A landscape with many valleys, sampled at points; each row gives a point and its height.
From any point a ball rolls to the lowest of the 5 points nearest to it. It stops when none of these is lower. Distance is the straight distance between rows; heights are no part of it.
kur: [ 66 131 163 165 117 126 117 116 126 119 142  66 143  69 107 119 152 139
 147  82 132 126]  height 32.3
Kuli: [117 137 189 131 129 114 134 131 138 174 123 118 143 113  88 148 147 131
 137 139 149 103]  height 86.0
zubat: [144  58 137 107 141 101 153 127 139 167  98 137  98 154 108 137 114 156
 133 200 145  66]  height 34.7
gudo: [129 176 118 128 142 138 111 143 121  93 131 148 125 120 157 144 151 114
 141  86 122 153]  height 64.4
manev: [ 89 165  97 139 121 162 103 128 131  73 162 108 128  92 145 127 119 102
 131  63 117 146]  height 59.5
did: [191 147  76 106 141 126 120 121  90  89 126 182 117 149 176 104 121 127
 125 145  92 204]  height 59.7
vug: [ 95 167 101 141 128 165  99 133 132  78 154 125 132 112 151 125 123 104
 122  69 123 155]  height 41.3
por: [188 142  77 121 140 124 108 121  95  96 110 183 115 147 184  97 109 122
 121 143  78 209]  height 50.5
tupap: [110 101 165 119 104 123 126 130 163 183 113 131 162 129  52 128 114 147
  66 169 187 116]  height 54.0
zegek: [161 150 121 103 154  95 147 137  97 113 136 145 129 141 148 150 164 142
 161 129 117 138]  height 65.7
gutad: [192 113  94  82 149  84 163 119  96 114 150 146 120 167 151 138 152 148
 167 130  82 156]  height 69.3
govo: [139  37 115  97 131  96 150 129 150 156 100 138  94 164 102 132  97 153
 140 210 126  73]  height 53.8
pakup: [108 103 164 129  95 127 112 133 161 180 121 124 167 131  50 123 112 159
  56 166 181 120]  height 51.6
kazof: [132  80 150 105 119 116 139 130 160 166  97 151 120 154  83 127 108 148
  91 200 184  83]  height 32.4
gik: [ 66 143 163 153 123 120 113 121 133 124 149  83 138  75 114 126 143 127
 148  75 123 129]  height 35.7
Lol: [114 147  75 158 114 218 108 127 140  84 139 129 123 148 167  93  83  79
  90 101 107 151]  height 33.9
ner: [ 87 149 175 147 128 116 121 130 132 147 142  94 145  87  96 138 156 130
 146  96 139 123]  height 33.0
Zup: [116 164 163 131 137 116 134 131 134 139 133 129 146 107 123 156 168 124
 155 104 138 114]  height 49.4
Rilom: [143  53 136  99 138 103 151 126 142 163  98 149 101 157 105 133 104 152
 119 210 150  70]  height 38.1
gafa: [155 111 169 112 133 102 150 135 130 177 107 138 122 139 110 154 142 140
 136 178 152  87]  height 32.5
mamuv: [ 81 156 140 140 128 135 118 127 130 101 150  96 130  77 130 140 136 120
 151  71 127 130]  height 30.2
Lev: [125 105 181 114 127 117 130 126 158 189 103 135 152 137  80 140 122 144
  99 184 178  93]  height 33.8
tudo: [146 170  81 142 133 164  98 140 123  77 118 178 117 146 182 113 123  92
 104 111 109 175]  height 24.5
lam: [171 166  99 104 149 114 124 129  97  93 123 172 126 141 171 137 152 129
 140 113 106 172]  height 56.0
Zaz: [104 161 168 138 135 123 119 135 137 144 139 116 141 103 112 146 159 127
 156  95 131 118]  height 41.2
sezop: [172  89 127  94 143  74 170 129 112 150 136 129 109 165 135 153 144 154
 179 156 100  99]  height 52.7
memeb: [177 126 136  90 155  84 158 133 107 138 131 138 115 146 143 159 166 142
 167 137 118 116]  height 66.2
Lutas: [ 72 114 182 180 114 114 117 127 126 158 130  67 163  83  76 111 144 144
 123 109 142 126]  height 12.1
Zufe: [142 140 167 111 140 101 147 132 127 161 123 125 132 130 126 156 160 132
 156 141 140  96]  height 50.1
Lazev: [ 81 142  76 145 111 193 109 120 126  68 166  95 129 108 155 110  88 100
 113  70 115 145]  height 48.9
tene: [136 135 183 119 143 107 140 133 131 174 114 131 140 125 112 158 153 143
 144 151 150  96]  height 15.6
nes: [ 99 171 100 136 125 160  96 131 132  75 149 123 132 110 157 137 128 107
 134  70 119 151]  height 42.0
Kek: [ 60 108  87 154 118 159 135 107 101  61 162  53 134  76 153  99  98 142
 136  69 147 117]  height 56.4
gegaf: [168 141 140 101 151  88 155 137 106 134 129 137 126 141 145 159 168 140
 166 129 129 113]  height 60.6
kubem: [ 56 115 165 178 116 118 123 116 122 130 134  59 151  65  86 108 142 139
 145  92 128 125]  height 29.0
vis: [ 89 133 180 158 123 123 121 127 138 167 132  87 156  88  78 128 149 131
 130 117 137 116]  height 34.1
Vof: [185 119 109  87 150  79 164 128  90 124 142 145 122 152 146 144 156 141
 165 140 100 131]  height 75.2
sukes: [181 155  79 141 131 141 104 125  97 102 106 187 105 143 186  90 109 110
 110 147  88 201]  height 44.8
runav: [151  45 102  96 127  82 157 116 153 155 125 110  84 191 110 144 101 147
 181 173  78  83]  height 47.0
kiza: [141 173 121 117 148 115 122 140 113  97 133 154 130 120 156 152 159 122
 143  95 124 144]  height 63.1
vinok: [ 62 126 108 152 112 155 126 117 118  74 158  61 135  82 136 107 108 130
 138  62 135 131]  height 58.5
Tafil: [ 60 134 123 161 114 137 123 124 121  94 159  66 131  70 130 119 130 134
 154  64 132 131]  height 46.9
Pufed: [ 59 115 123 162 122 139 126 112 113  88 151  59 138  65 124 107 122 140
 149  69 132 124]  height 45.0
zeral: [120 100 160 109 106 128 125 130 166 175 107 149 152 136  54 123 102 156
  60 177 197 109]  height 49.3
Zet: [186 148  83 154 124 141 105 124  99 110  99 182  99 148 187  71  92 104
 106 162  73 204]  height 56.7
linan: [172  68 118  93 136  69 173 124 122 159 125 116 100 176 124 146 125 146
 174 163  89  87]  height 41.6
Murid: [161 164  87 161 129 167 101 133 117 100  97 181  95 150 190  91 108  88
  94 146  95 183]  height 44.9
nuf: [180 154 102 184 119 165 109 126 110 116  87 177  85 159 191  71  88  77
 100 167  88 187]  height 71.0
kuv: [135 100 173 115 127 120 139 129 161 177 100 142 140 139  84 145 121 138
 100 177 184  90]  height 28.7
tifu: [153 172  87 155 123 181  93 134 125  92 111 175 101 146 185 101 106  84
  94 125 102 172]  height 28.9
fomon: [144 163 135 108 150 101 133 135 110 120 128 144 127 129 149 159 168 134
 160 113 125 131]  height 64.5
gasiz: [111 149 186 141 129 109 130 134 149 168 120 105 152  99  93 143 155 135
 138 122 149 112]  height 72.9
gozi: [179 157  94 171 126 164 105 123 104 113  89 180  91 146 186  73 101  87
 103 151  86 193]  height 63.8
reguf: [166 163 106  98 156 104 130 128  92 108 134 162 126 141 167 145 164 128
 150 114 112 163]  height 62.7
Pelar: [132 118 186 128 123 114 135 127 153 188 107 135 146 126  85 147 133 141
 111 168 167  96]  height 44.7
mep: [122 173  88 132 134 168  94 136 131  80 136 142 125 123 170 126 125  89
 111  85 116 161]  height 20.7
Kadu: [118 118 187 133 110 121 127 133 152 189 115 122 157 120  61 138 127 142
  90 164 170 106]  height 63.4
Sif: [148 173  96 119 142 142 109 143 105  80 128 165 123 129 172 134 148 113
 135 104 116 172]  height 52.8
kagu: [167  98 140 102 151  89 166 130 114 157 123 130 120 151 128 151 154 141
 160 158 126  86]  height 46.8
vufig: [194 134  82  89 144  98 145 117  86  96 137 166 123 158 163 123 146 134
 144 129  84 188]  height 71.9
Kile: [185  95 105  85 142  64 177 118 103 138 144 125 101 179 135 139 145 147
 181 136  80 122]  height 57.3
reruk: [100 169 148 134 134 126 114 127 133 123 148 111 140  96 124 147 157 122
 155  79 129 131]  height 45.9
ladod: [175  65 114  90 136  79 172 125 134 150 141 108  95 194 121 150 120 142
 179 153  76  97]  height 44.4
Tosid: [158  49 116  98 131  86 163 124 142 167 110 119  92 172 112 134 111 148
 162 187 106  70]  height 45.1
pib: [ 90 154  85 143 116 180 103 124 132  74 162 112 127 112 161 115  99 100
 117  64 117 150]  height 36.9
kezo: [159 116 170 113 147  95 155 132 122 165 114 141 125 134 119 153 154 143
 154 164 140  91]  height 41.7
nubem: [ 94 170 145 137 130 136 114 129 128 110 142 106 136  86 129 148 152 119
 150  78 129 129]  height 41.5
pul: [106 103 146 108  86 120 118 133 171 167 114 149 164 134  45 124 107 153
  49 172 201 121]  height 53.2
Bele: [114 109 179 122 110 127 126 131 160 185 118 129 160 127  60 131 127 145
  86 166 187 106]  height 51.2
duli: [129  35 101 106 119  88 144 114 172 158 114 121  79 183  96 128  78 145
 171 197  84  77]  height 59.3
Tofot: [ 67 134  85 145 118 171 118 119 125  67 163  76 131  91 153 111  97 120
 125  60 126 130]  height 63.3
Pifu: [ 89 105 138 121  80 122 108 129 166 166 125 127 178 133  33 107 101 162
  32 156 202 130]  height 62.6
Rugug: [172 168  83 128 132 151  95 136 104  85 113 188 117 147 181 105 123 105
 107 133  98 186]  height 32.7
sig: [106 161  76 150 121 196  99 133 143  68 155 126 124 132 170 114  96  89
 103  77 114 146]  height 33.2
Petob: [ 91 167 118 132 130 150 108 125 135  92 155 114 130  97 143 138 140 108
 142  64 123 141]  height 59.9
latut: [139 110 178 115 128 115 144 131 149 191 102 144 140 131  93 143 132 139
 117 177 170  81]  height 15.7
Badu: [117 169 154 121 141 112 124 136 127 121 136 126 133 105 132 159 165 121
 160  98 137 124]  height 52.6
bib: [159  81 138  94 136  86 168 128 124 161 117 125 106 160 119 150 134 147
 159 177 115  79]  height 36.8
remag: [153  37 106 100 124  82 152 114 156 158 106 123  80 172 105 131  94 155
 165 192  99  72]  height 48.8
Fopet: [164 163  93 117 147 132 112 135 105  87 120 180 115 137 181 124 141 116
 127 115 105 174]  height 45.6
sek: [ 91 124 191 150 114 122 119 129 142 179 128  97 168  96  74 130 149 135
 112 131 149 115]  height 53.1
milam: [162  80 142 102 139  94 167 131 130 172 107 127 110 156 117 145 127 152
 153 182 133  73]  height 33.6
Leke: [104 114 184 138 102 132 111 131 153 189 120 112 165 117  50 128 125 146
  77 156 172 121]  height 52.9
Sov: [129 162  84 155 126 194  98 138 139  79 130 154 110 139 176 111 110  80
  98  93 107 165]  height 23.5
guvu: [ 79 107 187 176 103 124 111 127 138 179 124  87 169 101  55 110 130 149
  96 137 149 126]  height 33.5
Diga: [159  82 158 107 138 105 162 131 138 173 103 142 114 147 107 147 129 150
 142 187 142  73]  height 31.1
vonub: [174 163  89 107 145 112 116 133  94  88 126 177 118 141 179 126 146 127
 132 123 102 182]  height 55.0
Raro: [ 86 102  62 149 115 204 138 105 104  67 170  65 140 117 172  88  66 125
  96  78 136 121]  height 58.6
Goni: [111 178 134 131 139 134 119 135 131 101 141 131 136  97 147 148 157 116
 152  84 125 140]  height 59.8
genu: [152 163  91 178 109 204 106 131 133 102 107 174  92 156 185  90  99  68
  94 131  98 167]  height 50.7
fanoz: [136 171  84 138 128 170  93 138 126  73 129 161 120 131 176 118 123  98
 109  95 114 166]  height 22.5
vevu: [ 57 119 149 167 118 126 123 116 118 109 147  62 135  61 115 107 135 137
 142  75 130 123]  height 37.0
Zan: [121  88 151 106 106 127 130 127 165 164 103 162 138 148  66 128 100 158
  62 188 202 109]  height 42.8
Suro: [ 96 103 170 150  90 134 108 134 151 188 124 104 185 123  48 115 121 149
  64 160 167 129]  height 45.8
menaz: [157 132 151 108 147  97 156 142 117 152 127 140 125 134 124 158 165 139
 160 141 131 101]  height 53.0
noki: [102 136 192 140 124 118 123 124 148 180 120 103 163 102  81 143 144 135
 120 134 150 114]  height 74.8
ferad: [107 140  75 155 103 215 119 117 140  80 157 100 123 140 163  91  71  90
  90  90 110 143]  height 61.7
nivi: [ 82 116  66 152 115 203 120 115 115  73 173  73 132 119 161  97  74 117
 108  77 128 133]  height 57.5
tof: [144 154 155 111 150 100 138 131 120 141 127 136 138 123 139 158 173 129
 158 122 133 116]  height 60.8
Ganas: [135 170  80 152 121 178  97 140 130  79 122 172 116 137 182 113 111  86
 105 112 110 170]  height 23.7
duta: [124 157  82 159 115 210 103 132 145  85 134 143 115 153 174  94  91  72
  93 100 103 162]  height 26.3
loder: [ 69 131 177 163 124 128 121 126 135 147 147  75 148  78  86 117 148 134
 139 101 134 129]  height 26.2
bug: [173  95 135  93 144  83 175 137 106 153 127 126 113 161 134 155 150 147
 172 161 105  93]  height 51.0
zil: [ 76 108  72 148 120 179 132 111 102  59 166  60 144  99 165  94  82 139
 116  71 141 124]  height 59.6
rute: [131 150 174 124 140 105 142 132 133 159 125 124 133 111 120 159 167 129
 145 125 137 104]  height 57.0
pevi: [176 145  94  87 155  98 145 125  88 103 134 167 124 148 164 135 155 141
 155 124  96 169]  height 67.7
nim: [150  86 158 103 130 106 148 132 143 173  95 152 117 146  89 138 118 140
 119 190 165  78]  height 28.6

For each start below, name the point where the ball stops.
gutad => latut
bug => latut
Vof => latut
pevi => mep
nuf => mep
fomon => Lutas
Kek => Lutas
duli => latut
Tofot => mep
zegek => tene

For each start below, name every point that the ball comes to, in order.
kagu => bib, milam, Diga, nim, latut
runav => linan, bib, milam, Diga, nim, latut
sezop => bib, milam, Diga, nim, latut
Zet => sukes, Rugug, tudo, fanoz, mep
